The views of a scene show one set of named points, each view turned or mirrored, and shifted as a whole, with a little noise and some points left out.

Scene 1
View 1
(216): [ -5  -5 -13 -12 -16 -30   8  -5   5   7  13 -19 -14   0  -8   1  -9   2
 -21 -20 -10 -12   0   6   4 -21  13   6 -11   1   3  12 -17 -13  13  -2
   7 -15  12 -12 -23 -12   3  15 -11   4  -3 -15  -6]
(223): [ -5  -4   4  24  13  -1  -4  -5   2  16  28 -13   1  -6   3  25   2  -6
  -2 -11  14   4  -9  -9   0   3  12 -11 -12 -11   3  14  -7 -14   4   5
  17   6  -1 -17 -14   2  11  11  -9   5  -2  -6 -13]
(245): [ -6  69 -21   8 -13  18  24 -10 -24  -9  44 -29 -29 -30 -46  46   5  21
 -20  22   1 -10   9 -15 -24 -15  10  10 -27  46   2  11 -30  10 -28  29
  21  14  19  63  64  -5  49  33  -7   2 -11 -12 -14]
(84): [ 21  37  -9  13  -5 -48   3  -6   8 -13  46  29  33 -23 -14   9  19 -10
   4  30  21 -13   7 -28  20 -18  42  16   8 -23   4  -7  16 -18 -23  -9
 -14  12  -1  26   6 -16  28  34 -25  -7 -20  10   6]
(49): [-13  25   4  24   9 -11  -2 -10  -7  15  48  -8   8  -2  -5  16   6  -7
 -15  12  14 -19   4 -27  -2  -3  15  17 -15  -6  15  13  -2   7 -28 -15
   7   1   6   6   0  -6  18  28  -8   5 -23   5  13]
(306): [ -2  26 -11  12 -11 -28   2  -2  -4 -10  24  -9   9 -18  -8   7  28  -1
   1   2  18   3  11 -17   2  -9  18   3  -8 -10   2   6  21 -19 -12  -8
   3   7  11  16   1  -1  10  17 -14   5 -10   3  -9]
(23): [ 19  12 -20  -5 -10 -32  12   2  13 -14  18   3   5 -19 -16  22  10   0
   0  -1   4   3   4   1  17 -18  36  -3  -2  -1  -8   5  -3 -35  13  13
   3   6  -6  10  -3 -13  24  16 -24  -8   2  -9 -22]
(287): [ 18  -2 -19  -4 -20 -44  18 -14  15   6  19  18  12 -19 -16   0  -6  -1
   4  -7  -6 -21  -5  -7   9 -27  25   7   0 -16   2 -13 -17 -10  15   9
 -12  -3   7  -6  -9 -17   9  14 -28  -9 -12  -1 -10]
(114): [-17 -25  14  29  20  19  -7  -6   6  34  24 -25  -5   0  15  34  -5  -9
  -1 -30  13   2 -12  -8  -8  10   2 -17 -19 -10   5  17 -20 -10  21  13
  27   2  -4 -49 -32   8  -1   0  -8   6   2 -10 -17]
(249): [ 14  -3 -28 -27 -29 -67   8   3  12 -17  -7 -11  -4 -12 -17 -20   5   9
 -12 -18  -1   9  -4  21  14 -32  26  -9   3 -10  -8   5  11 -41  22  -2
  -7 -12  15   8 -18 -16   4  15 -15   4   2 -12 -15]
(155): [  4  -2  10  34  33  10 -19  15   4  -6  17 -23   1 -15  -2  44  17   1
   9 -12  42  52 -23   8   6  18  26 -49   0  -5 -24  21  14 -54  20  33
  28  26 -18   2  -4   9  30   8  -7   5  22 -12 -39]
(299): [ 16 -14  -2  23   1 -20   8 -15  17  21  28  21  18 -21  -7  16 -10  -8
  15 -10   5 -12 -17 -14   7 -13  20 -10   1 -29   3 -14 -22 -10  17  21
  -3  10  -5 -25 -15  -7   8  11 -28  -8 -13   1 -14]
(101): [-19  14   8  30  13   7 -11  -2 -17  14  19 -43 -14 -10 -12  11   7  13
 -11 -12  30  24 -18  -3 -22   6  -3 -28 -19   1  -1  21   3  -8  -8  13
  24  11  18  15  12  12  13  16   7  20  -4 -11 -16]
(274): [  8  17 -21  -7 -15 -22  18  -2   3  -8  21 -12 -11 -16 -16  24   4   6
 -12  -5  -6  -8   7  -2   7 -20  24   6 -12  14  -4   8 -15 -21   9  12
   9   1   5   9   1 -14  21  16 -19  -4  -3 -10 -16]
(161): [ 11  27 -21 -17 -15 -45   3  10  -4 -27  -1 -26 -20 -14 -43 -10   5  28
 -24   3  15  34 -18  29  -1 -25  22 -26   1  13 -22  17   8 -39   3  16
   2   0  18  57  21 -14  35  31   1   9   5 -21 -18]
(33): [ -6  10  -7  10   0   2   7  -4  -2   5  26 -24 -16  -8 -10  33  -1   2
 -12 -11   4  -2  -1  -3  -3  -4  12  -4 -19  12   1  17 -19 -13   6  15
  21   2   4  -1   0  -4  20  16 -10   2   2 -14 -19]
(96): [  6  24  -8  21   3  -2  13  -6  13  -2  51  12  20 -20  12  57  25 -24
  13   7   2 -27  30 -38  17  -2  36  26 -14  -4  11   2  -6 -18  -4  -2
   9  12 -20 -18 -10  -6  20  12 -34 -16  -7  10 -11]
(145): [  3   8 -22 -17 -13  -8  20  -4   6   2  19 -20 -29  -7 -25  30 -16  11
 -24 -14 -19 -11  -5  14   1 -22  20   3 -19  27  -2  13 -44 -15  21  25
  17  -7   5   3   1 -15  26  19 -14  -5   6 -23 -19]
(48): [ 11  19  -5   7   4 -24  -2   3  10 -11  34   4  13 -10  -4  28  15 -10
  -4   6  14   1   6  -9  22  -8  38   7  -3  -3  -1  12   7 -32  -2  -3
   7   6 -11   6 -10 -14  27  21 -20  -6   0  -3 -11]
(127): [  5   0 -14   0 -25 -56   7  -9   0   2   1  -4  14 -19 -10 -30  14   5
   7 -14  11  -1  -1  -8  -4 -22   9  -5   0 -32   0  -7  21 -17   1 -10
 -11  -2  26   4 -10  -3 -12  11 -12  10 -18   2  -6]
(130): [-10  -1 -22 -10 -32 -24  21 -12   1   6   9 -23  -9 -12   5   6  13  -3
  -3 -30 -15 -23  26 -13  -7 -17   4  19 -21  -4  11   6  -5  -8  12 -10
   7 -14  16 -24 -23  -2 -19   0 -20   2 -10  -2 -11]
View 2
(84): [  8  14  12  27  -1 -22 -38  -7  -5 -17 -28  -6 -26 -12   4  17   0   3
 -12   7 -25  -4  32  11 -12  44 -11  -1  10 -27 -11  10   5   4   6 -17
   4 -39   1 -28   3 -35 -10  -3   5 -42 -35  16  14]
(161): [ -1  -5  30 -29 -20 -17  -2 -23  12 -14 -38  12 -11 -15 -22  39 -23  13
   7   3 -28   6  21 -17  -8  24  12   8   7  -1  17 -37  29   0  -1   1
 -30  24  22   5   4  21  12  41  16  17 -20  31  15]
(127): [-11  20  -1  11  23 -20  -1 -11  10   0 -28  -4  10   3 -11  14  -5   1
  -6  20  18  11  13   8 -11  -7   4   4   8 -27   8  -8  -3  11  -4  -3
   0  -8   8  -4  12  26  12  -2   0 -37 -35  11  10]
(216): [-19  11   0   7  -6 -21  -7  -2  17   7 -17  -1  13  28 -12  24   3   2
 -11 -19   7  15  -8   2 -13  -7  31  12  30   0   8 -27   5  20  -8   3
   3  17   6   1  13  -2  -9 -12  10  -3 -46  29 -11]
(287): [-15  13  -7  24  -3 -11 -24  14   8  -7  -5 -12  -6  10   8  20  -7   6
  -4  -1   3   0  -3  18  -1  16   1  15  17   1   2 -20 -11  13  -8   4
  12  -8  -5  -1  16  -6 -11  -5   6 -30 -39  10  -7]
(249): [ -8  20  16 -10  -8 -10  11  -5  18 -15 -47  -6  12   7  -4  29 -10  -3
   0  15  -4  13   0  12   5  -5  15   4  15   2  19 -38  -6  11  -5  -4
  -3   3  21   7  21  20   1  18  10 -10 -38  16  -1]
(223): [-21   1  -7  17 -12 -23 -22  -3  -4  26  -8   9  11  14   2  19   8  -7
  -5 -27   9   5  10 -15 -24   1  38  27  36   0 -16 -11  26   6   7  -5
   6   9   6 -26 -15  -9  -9 -20  -1 -22  -3  26 -10]
(274): [-21   5  13  -1 -16 -13 -20   8   6  -2 -13   2  -2   5  -3  26 -13  12
   4 -27  -8   1   1  -3 -15  19  26  10  25   2   5 -27  10  15   5   6
  -3   2   5   0  -4 -15 -12   6  14   0 -41  41   1]
(23): [-13   9  18   0 -23  -8 -14  14   4 -11 -28  -2  -2  -5  12  26 -11  -3
   4  -9 -16  -4   7   5  -3  22  22  11  22   7   1 -27   3   7   7  -3
   1 -12  13  -8  -3 -15 -15  10  10 -17 -22  28  -3]
(114): [-37   2 -23  20 -16 -25 -16   4   0  47   3  14  31  29   5  19  12 -13
  -6 -36  28   9  -5 -20 -25 -20  59  38  50   8 -21 -16  26   9   6   0
  14  22   6 -25 -18  -4 -13 -35  -3 -20   7  24 -26]
(48): [ -5   7  17   9 -21 -19 -22   2  -3  -4 -33   4  -4   0   9  24   1  -9
  -5 -14 -19   2  19  -1 -14  23  27   9  30  -6 -12 -11  13   7  10 -17
   5 -21  14 -25  -9 -33 -19  -4   5 -21 -22  32  -2]
(101): [-25  -9   1  -1  -5 -31 -18 -25  -4  38  -7  25   9   1 -24  25  -6  10
   4 -26  12   7  24 -41 -40   4  41  27  29 -17 -12  -8  52   1   9   0
 -17  28   9 -21 -24  12  13  -1   4  -2   5  34   9]
(130): [-36  24  -3  10  15 -15   0  12  12  15 -14  -2  26  24  -7  13  -4   7
  -3 -25  32  12 -12   2 -21 -13  39   0  30 -16   9 -19  -9  30   4   9
  12  -7   3   5   1   2  -6 -23  10 -17 -61  42   0]
(33): [-27  -2   3   2 -17 -21 -21   3   0  19  -2  12   3  10  -6  24  -5   9
   2 -38   2   4   5 -19 -25  12  41  22  36   3  -6 -21  26  12   6   4
  -3  13   4 -10 -15 -15  -8  -7  10   1 -22  42  -4]
(145): [-28  -3   8  -4 -29 -12 -22  13  15   3   3   4  -2  17  -7  31 -13  18
   2 -40  -6   2 -11  -6 -12  18  34  21  29  22  10 -41  13  19  -5  13
  -4  29  -2  12   3 -13 -15   3  19  22 -40  42 -14]
(96): [-23  14   8  29 -12 -15 -38  24 -13   7 -11  -2  -4   3  21  11   1  -4
  -6 -35  -4  -5  12   3 -22  31  35   4  38 -13 -21   5   1  16  22  -7
  22 -44   0 -30 -22 -58 -32 -29   7 -40 -34  42  -1]
(155): [-20  -7  10 -12 -41 -17 -11  -3 -13  25 -31  25  17 -16  19  30  -4 -22
  13 -18 -12  -8  22 -33 -14   6  56  41  39  17 -24 -24  47 -14  24 -15
  -9   8  30 -38 -38   1  -5  13  -3 -21  57  23  -5]
(299): [-23   7 -23  34  -8 -15 -32  19   0  12   7  -4   2  11  18  13   3  -4
  -4  -6   9  -9   0  10  -4  11  12  34  25   7 -15 -13   1   7  -4   3
  16  -6  -8 -18   2 -10 -12 -18  -2 -40  -7   0 -18]
(306): [-13  12  11   7   4 -22 -15 -10  -3   6 -29   6   1  -6  -8  17  -7   5
  -2  -9   0   4  23 -10 -25  16  20   0  22 -29  -7   0  16   9  13  -6
  -3 -20  11 -17 -13  -9   0  -2   4 -27 -30  35  17]
View 3
(130): [-25  34  12 -21 -22  25  -9   1  26 -14   7  14  29   1  19 -32  -8 -13
  14  -2  24   1  14  17  -1  13  -7 -33 -10  -8  16 -31 -15 -11   9  31
  14 -23 -18 -16  -7   8 -10  50  20  29  16   2  13]
(223): [-17  18  21 -22 -21   7  -7  -1   1  10 -11 -12  20  17  -1 -14   9  -4
  11  -4   4  12  18  -3  17   2 -13  -5  -1  -8   0   2 -16  11  -3  -1
  24 -22   1  36   1  11   6  34   4   8  15  11  11]
(23): [ 22 -15   2  -6 -23  13 -12 -13  10  -2   9  -1   9  14  23 -23  -4  -3
   3  -5   9  21  14   0  12  15  14   9  24  -6  13  -1  -5 -18 -17  13
  19 -11   5  17  -8  12 -17  10  15  -6  -8  19 -18]
(127): [-14   1  14 -14 -23  17 -31 -18  11 -20  17  10  14 -19  19 -28 -28 -23
  -2  -1   9  10  15  27  21  25   6 -11   6  -7  39 -24 -19 -11  15  13
  33 -24   1   0 -29  31 -15   7  17   5  20  -3  23]
(287): [ -9  -6  -1  -5  -9  21 -23  -1  17 -15   6  13  20   4  16 -53   1 -14
  16 -15  -8  17  23  21   7  10   8 -17  24   5  36 -10 -18 -20  -1  16
  20  -9  -6  10 -19   0  -9  16   7   4  18  -1  -8]
(249): [  8  -1   7  -8 -15  23 -15 -18  18  -7  42  13  10  -6  27 -37 -24 -26
  -7  -1  19   8  14  16  11  22  10 -14   3  -2  36 -26 -11  -7   4  28
  12 -14 -15  -2 -18  41 -30   7  23 -17   9   3   2]
(114): [-38  40  20 -15 -11   4  -2  15  10  19 -11  -9  31  20  -2 -13  14  -7
  17   0   4   4  26  -7  20  -4 -27 -12 -26 -11  -7  -2 -17  31   0  -1
  21 -19 -12  53  18  12  14  61  -2  10  26   4  14]
(216): [ -7  21  16 -27 -13  20   1  -2  17   1  22   3  23  14   7 -43   2 -18
  10  -9  14   2  10   8   2   2  -3 -25   0   0  19 -16 -18   3   4  25
   4 -17 -24   0  -2  22 -15  30  18   1  23   4   1]
(161): [ 41 -22  29 -24 -15   0  11 -33  -5   1  39 -20   8   3  20 -23 -20 -23
   0   0  23   4  12  -4  21  10  21  32   6 -16   9   3  -5  -7  -9  30
   4 -28 -10 -11  -6  54 -34 -32  29 -18  -8  21 -14]
(145): [ 13   6  12 -23   0  11  19   0  15   7  16  -7  27  27  12 -50  18 -16
  29 -14  11  -1  22  -5  -5  -8   4  -2  -2  -7  -4   4  -9  -5 -14  38
 -12 -16 -29  -8  18   9 -17  22  16   6   7  16 -32]
(49): [-14  19  35 -54 -35   8 -11 -11 -12  -4 -26 -19  23  21 -19 -24   9   6
   9 -16   7  15   3  15   2   0  -5 -16  29  -9   6   6 -20 -17   6  -5
  21 -31   6   3 -23   1   9  12  13  33  22  14  23]
(299): [-26   1   0   2  -7  13 -25   5  11  -3 -12   7  23   8  10 -41   8 -11
  20 -14 -23  18  29  16  17   7  -2  -9  12   2  24   1 -20  -4  -4  -3
  30  -8   3  42  -8  -7   8  32  -3   4  23  -1  -4]
(245): [ 31 -11  42 -52 -18  -9  25 -26 -14 -10 -21 -36  27  22  -1 -28  15  -4
  39 -11  15   1  15  -2  -1  -8  19  40  17 -34 -34  30  -4 -41 -17  38
  -6 -46  -2 -49   2  -2 -10 -24  25  51 -16  31 -29]
(33): [ -3  15  23 -28 -15   5   8  -1   4   6  -5 -14  26  21   7 -20  13  -6
  21  -5  14   4  18  -6   6  -2  -5   2  -3 -15 -10   4  -8   0 -10  19
   7 -28 -10  10   7  11  -5  29  13  17   7  15  -5]
(101): [-11  16  45 -37 -19 -11   7 -18 -15   7  -6 -32  24   6  -2   1  -2 -16
  15   7  15  -3  21  -6  30   1  -9  26 -21 -31 -18  10 -15  16   1   7
  23 -42   0  15   5  37   3   9  11  17  10  15  16]
(274): [ 12   0  13 -18 -17  12   2  -9  12  -4   6  -5  19  16  15 -34   6  -7
  15  -7  13  10  16   3   2   7   9  -1  12  -9   6  -2  -6 -17 -12  27
   3 -18 -10  -7  -2   8 -18  17  19  12  -2  16 -16]
(96): [-10  18  -1 -18 -44  19 -20   5  12  -7 -39   4  19  29   8 -13  18  26
  13 -10   9  32   7   4  -6  12  -3 -21  38  -7  -1  -2  -6 -34 -16  -1
  27 -13  19  22 -12 -34   7  52   6  38  -5  18  -1]
View 4
(49): [ 10  14   9  -1  -4  16 -11  -8   5  -3 -11 -22  40 -15  -5   4   0  10
  21   5 -44  12   3  28   2   5  14  27  19  17  22   3  25 -10 -19  -7
   8 -29  34  -4  16  12   6 -16  -5 -20   6 -25   3]
(96): [ 22  13 -17 -14   9  12 -17 -10  22 -33 -25 -16  11  -6   3 -22   7 -13
  20  -2 -59  33 -14  35   7  -7   7   1  53  13  12 -19  20 -18 -11 -10
  -9 -27  13  -5   7  25 -25  -6  -6 -26   4 -18  44]
(48): [ 19 -10   1  -3  15 -16  -5 -20  11 -17 -12 -11   6   6  -1 -12  23 -13
  16  -3 -31  10 -20  21  12  18  27   4  23   7  10   1  12  -7 -15 -27
  -8 -26  16 -13   6  16 -20 -15   2 -14   1 -13  29]
(127): [ 15  26  -4   2  16   7  38 -19  21  18  10 -15 -11  -9 -21  -5  21  11
  15 -20  -7  -7  -1  13  20  23  17  31   6  18 -23  13  -6  27  -9 -18
 -11 -19  -3 -16  20  -1  21 -39   5   4   1 -20  10]
(306): [ 12   3   0   2  15   9  18 -26  24   5   2 -21   9  -5 -19  -4   6   2
  24  -1 -25   0  -6  30   9  26  21  11  18   9   1  -3  12  -8 -21 -23
 -21 -26  11 -15  10   9   2 -23  -1 -10   6 -24  19]
(114): [ 17   8  -9 -23  -9  -8   3   6 -14 -24  -3   1  29 -29  13   9  24  -7
   9  10 -26  31  12  32   6  -4 -23 -12  -8  -6  22 -15  23  31  27  -3
 -19 -15 -21  22  13   4   6  15 -16  14  17  -2  -2]
(223): [ 18   0   0 -12   2  -6   4  -4  -3 -17  -4 -10  24 -18   5   3  19  -7
  10   7 -29  18   2  24   5   5  -4  -1   1  -1  15  -7  18   9   6 -15
 -14 -20   0  11  11   5  -2   0  -7   3   9  -8   6]
(287): [ 17  31  -1  -3   0  -7  13 -10  15  -2  -6 -12 -19  -9  -6 -21  21  -3
   2 -18 -15  11  -2  -6  18  -5  20  23  32  14  -6  10 -11  12  13 -10
   1  -3  12 -13  14   4 -14 -31   4  -3 -16 -12  23]
(130): [  2  46 -29 -15 -12   3   7 -12  22   9  12   0 -12  -5 -20 -17  16  18
  28  -3 -14  14  18  34  16  -2   7  10  20  10  12 -12   9  25  15   9
 -17 -15 -16 -16  13  19   9 -25 -17  -2   3 -31   5]
(245): [ -8 -13  43   5 -25  -1  -1 -31  35  31  24 -53  24 -10 -20 -17 -37   2
  19  34 -14  -8  19   6 -11   7  47  -4  28 -28  56 -23  13 -70  -4 -11
 -30   1  57 -15  -6  15 -33 -14  -3 -25 -19 -44  -2]
(249): [  6  12  -4   2   9 -33  22 -27  19  19  14   3 -37  15 -20 -16  42   3
  15  -8  16 -10  -6   2  27  27  40  16  -1   5  -6  15  -8  28   6 -24
 -13 -14  -6 -27  11   7  -3 -41   1   7  -9 -17   7]
(84): [ 23   3  12   7  24  11   7 -23  22  -8 -21 -27   8  -1  -9 -14  11  -6
  10 -18 -44   2 -24   8  13  19  35  35  42  28 -11  14   2 -21 -37 -31
   8 -29  40 -18  12   6 -13 -34  15 -25  -9 -18  40]
(216): [  3  25  -8  -8 -14 -21  -2 -11   6   6   8   3  -8   2  -7  -8  28  10
  19   1  -2   7  11  11  17   2  21  15   5   5  21   5   7  24  18  -2
  -2  -9   5 -17  14  13   0 -24 -11   2  -5 -20  -5]
(274): [  7   2   5  -3  -4 -22  -1 -24  22   4   5 -10 -11   8 -10 -20  17  -6
  18   8  -9   4  -1  11  12  11  36   1  21  -6  22  -6   5 -14   5 -17
 -17 -12  17 -21   4  18 -27 -22  -5 -12 -11 -24  15]
(161): [ -2 -30  33  13   4 -39  27 -39  20  35  28 -19  -9  13 -23  -5  19  -3
  13  14  23 -25  -6  -7  13  43  55   4 -17 -17  18  11  -3 -14  -4 -39
 -27  -7  27 -23   0   3 -14 -31   5   4 -13 -22  -6]
(101): [  5 -20  21  -7  -2   1  24 -17   1  12  21 -26  42 -25 -10  17   0   3
  12  24 -13  -2  11  26  -4  23   6  -7 -20 -19  28 -12  21  -9  -2 -20
 -33 -16   7  13   9  -2  10   5  -9   7  13 -18 -19]
(155): [ 26 -55  18 -13  29 -31  21 -20  -6 -22   2 -12  24 -11   6  10  26 -36
   1  19 -17   8 -17  22   3  35  -1 -38 -20 -30  12 -18  18  -5   0 -47
 -46 -23 -15  22   1  -1 -16  22  -1  14  15   9  17]
(33): [  6   2   7 -11 -11 -13  -2 -14   8  -2   9 -16  15 -11  -2  -6   8  -5
  14  17 -17  14  12  18   3   3  15  -9   8 -13  34 -15  16  -7  14  -8
 -22 -10   8  -1   5  12 -14  -2 -11  -3  -2 -17   0]
(23): [ 18  -2   5  -2  12 -24   7 -24  19  -5  -2  -9 -17   8  -7 -20  25 -13
  12  -2 -11   7 -13   7  16  14  32  -2  21  -4   3  -4   1  -6   3 -25
 -17 -13   9 -15   4  11 -26 -20   4  -5  -9 -11  30]
View 5
(33): [ -9   1  -6   8   4   9 -12  -2   2  11  -5 -12  12  -8  -1   2 -12 -14
  -3   7  15 -21 -22  32 -16   6  34   4 -18  -4  20  -4  -7 -24  -1 -16
 -23  22   2 -28  -7 -20 -25  21 -16  35  -6   0  -3]
(155): [ 27  21 -16  24  13  -6 -12  11  -1  20  25  -2  10  -5   7  39 -44 -36
 -20  -1  23 -49 -51  44  16  32  40 -15  19 -51   3  23   7  -1  -9  10
 -10  18 -20 -16  -5 -45 -35  19 -25  42 -20 -12   4]
(306): [-20   8 -14 -18  12 -29  -8   4   5   5   6 -23  10  10   3   3 -10   9
  24  13  26  -1 -41  29 -11   3  25  -6   1 -23   1  -8 -11 -11   0 -17
 -34  16   5 -11  17 -25   5  13 -21  29   6  11 -25]
(223): [  4   4 -11   7  -4  -1 -12  -2  -2  23   9 -12  17  -3  -2  -8 -18 -16
  10   4  16 -11 -36  24 -11   8  30   0   4 -12  22  11   5 -15  -8  -1
 -23   4  -3 -32  10 -21 -31  17  -2  43  -3  -3  -4]
(130): [-29  -2 -17 -14   6  10 -22 -12  12 -18 -19   2  18  -6   0 -46   4  18
  18  19  15  -4 -27  22 -33   6  24  15   2   1  24  -9 -15 -32  10   4
 -42  17  18 -42  16 -21   7  28   6  36  24   4 -21]
(23): [ -3   7 -15  -7  31 -15 -16  12  17  -6   6 -18  28  -6   2   2 -21  13
  -2   2  18 -25 -19  32   5   2   0  -2 -17 -18 -10   3  -1 -22   6 -14
 -24  26   2 -10   9 -40  -7  18 -19  17   9   7  -6]
(49): [-20  -6   0 -17  -7 -17   5  -2  -3  38   8 -31  14  14  -5  -7  -4  -3
  36  11  18  21 -35  20 -27  -8  28  -4 -19   3  22 -10  -4 -15 -11 -32
 -31  -1   1 -23  18  -3 -23   9 -13  38  -3  16 -14]
(299): [ 14  -1 -27   2  -4 -14 -22   6  -4  15  13 -30  33  -9  -3 -18 -15  -4
  15  -6  26  -1 -22   4  12 -12   4  -2   8  -9   4  21  23 -12   0   4
 -26  -4   3 -15  28 -24 -24  13   9  17  19  -3   3]
(274): [-17   0  -9  -8  21  -1 -14   0  17  -7  -6 -20  23  -9   0  -2 -10   8
  -3   6  14 -23 -13  33 -11  -1  13   4 -26  -2   5  -9  -9 -28   9 -22
 -26  30   9 -19  -4 -28 -10  20 -22  20   5   5  -8]
(48): [ -3   3 -13 -14  27 -21  -7  16  14  13  17 -14  32  10  -2   4 -25   6
  15   7  12  -8 -26  34 -11   7   8 -10 -17 -21  -3   2   1 -15  -5 -21
 -22  14  -6  -9  19 -33 -18  12 -19  32   2  15  -4]
(145): [-17  -1   0   9  13  20 -13  -8  16  -8 -14 -13  22 -24  -3  -6  -8   4
 -21   0   8 -36  -3  34  -7  -5  13  17 -39  17  15  -8 -11 -38   9 -20
 -23  30  10 -32 -24 -23 -22  28 -19  16   0  -3   3]
(101): [-15  17   5  15 -20  -4  -3 -10 -13  26   6 -20 -15  -6   3  25  -8 -29
   0   5  23 -22 -56  33  -2  12  54   4  11 -17  28  -3 -18  -6  -5 -12
 -31  11  -5 -34 -14 -12 -14  17 -26  35 -16 -10 -21]
(96): [  1 -21 -39 -16  28  -6 -20  23   2  18   0 -15  33   9   2 -18 -24  -4
  37  15  25  13  -4  19 -42   1  25 -25 -22 -19   2   4  14 -25  -6 -21
 -21  22   0   3  42 -20 -29  14  -3  49   9  18   6]
(287): [ -8   1 -19 -13   9 -14 -21   1  11  -9   0 -29  34 -11  -1 -28  -5  21
  10  -3  18  -4 -12  12  10 -17 -11  12 -10   3  -3   4   7 -22   8  -6
 -33   8  15 -20  20 -30  -3  18   2   7  27   7  -9]
(127): [-21  16 -10 -22   0 -33 -15  -7   9 -16   7 -22  14   1   1 -22   2  27
  20   6  22  -1 -54  18  13  -1   2  13  24 -15   2  -2 -13  -9  10   6
 -47   1  17 -29  21 -30  26  17  -6   9  25   5 -38]
(84): [-13   0 -18 -34  21 -53  -3  22   9  17  21 -49  29  19  -1   6 -13  20
  37   4  27  20 -25  16   1 -16  -7 -14 -20 -19 -18  -3   7  -6  -3 -35
 -30   7   2   9  36 -24  -4   2 -20  15  14  27 -14]
(216): [-20   7   4  -7   6   3  -8 -12  17  -6  -3  -2  25  -8  -5 -30  -4  17
   1   5   4 -19 -32  30  -9   3   6  25 -10  13  23  -4 -10 -29   3  -6
 -32   7  13 -44  -1 -25  -8  25  -1  26  11   1 -15]
(114): [ 11  -1 -14  19 -18  21 -21 -10  -6  22   4   5  22 -11  -2 -31 -18 -25
   6   3  13 -13 -35  16 -13  11  34   9  17  -3  38  19  15 -19  -9  17
 -24  -5  -2 -48  13 -18 -40  23  16  47   0 -15   4]
(245): [-42  -7   4   0  10  -6   1  -2  -4  14 -20 -58 -15  -9   4  48   8 -15
  -6   9  28 -19  -3  36 -21 -18  49 -10 -62   6   6 -36 -31 -29   9 -66
 -26  56   7   0 -34  -4 -14  11 -59  13 -17   8 -12]
(249): [-20  22   3 -18  25 -24 -11  -4  31 -33   8  -4  30  -7  -2 -14 -11  39
  -9   3   5 -34 -43  37  20   7 -17  23   0 -10  -2  -1 -13 -21  14   2
 -35  12  13 -34   0 -46  21  26 -17   7  20   4 -27]
(161): [-29  31  20  -6  18 -30   3  -2  23 -13  10 -30   3  -7   3  38  -7  16
 -27  -2  13 -49 -46  49  30   4   4  15 -17 -13  -6 -15 -29 -14  12 -26
 -29  25   4 -23 -31 -39  12  20 -52   0  -8   2 -29]

In a view up to two points have been moved. Name them for each view, in the order of its rows, or write none.
view 1 | (245)
view 2 | none
view 3 | (23), (249)
view 4 | (274)
view 5 | (299), (114)
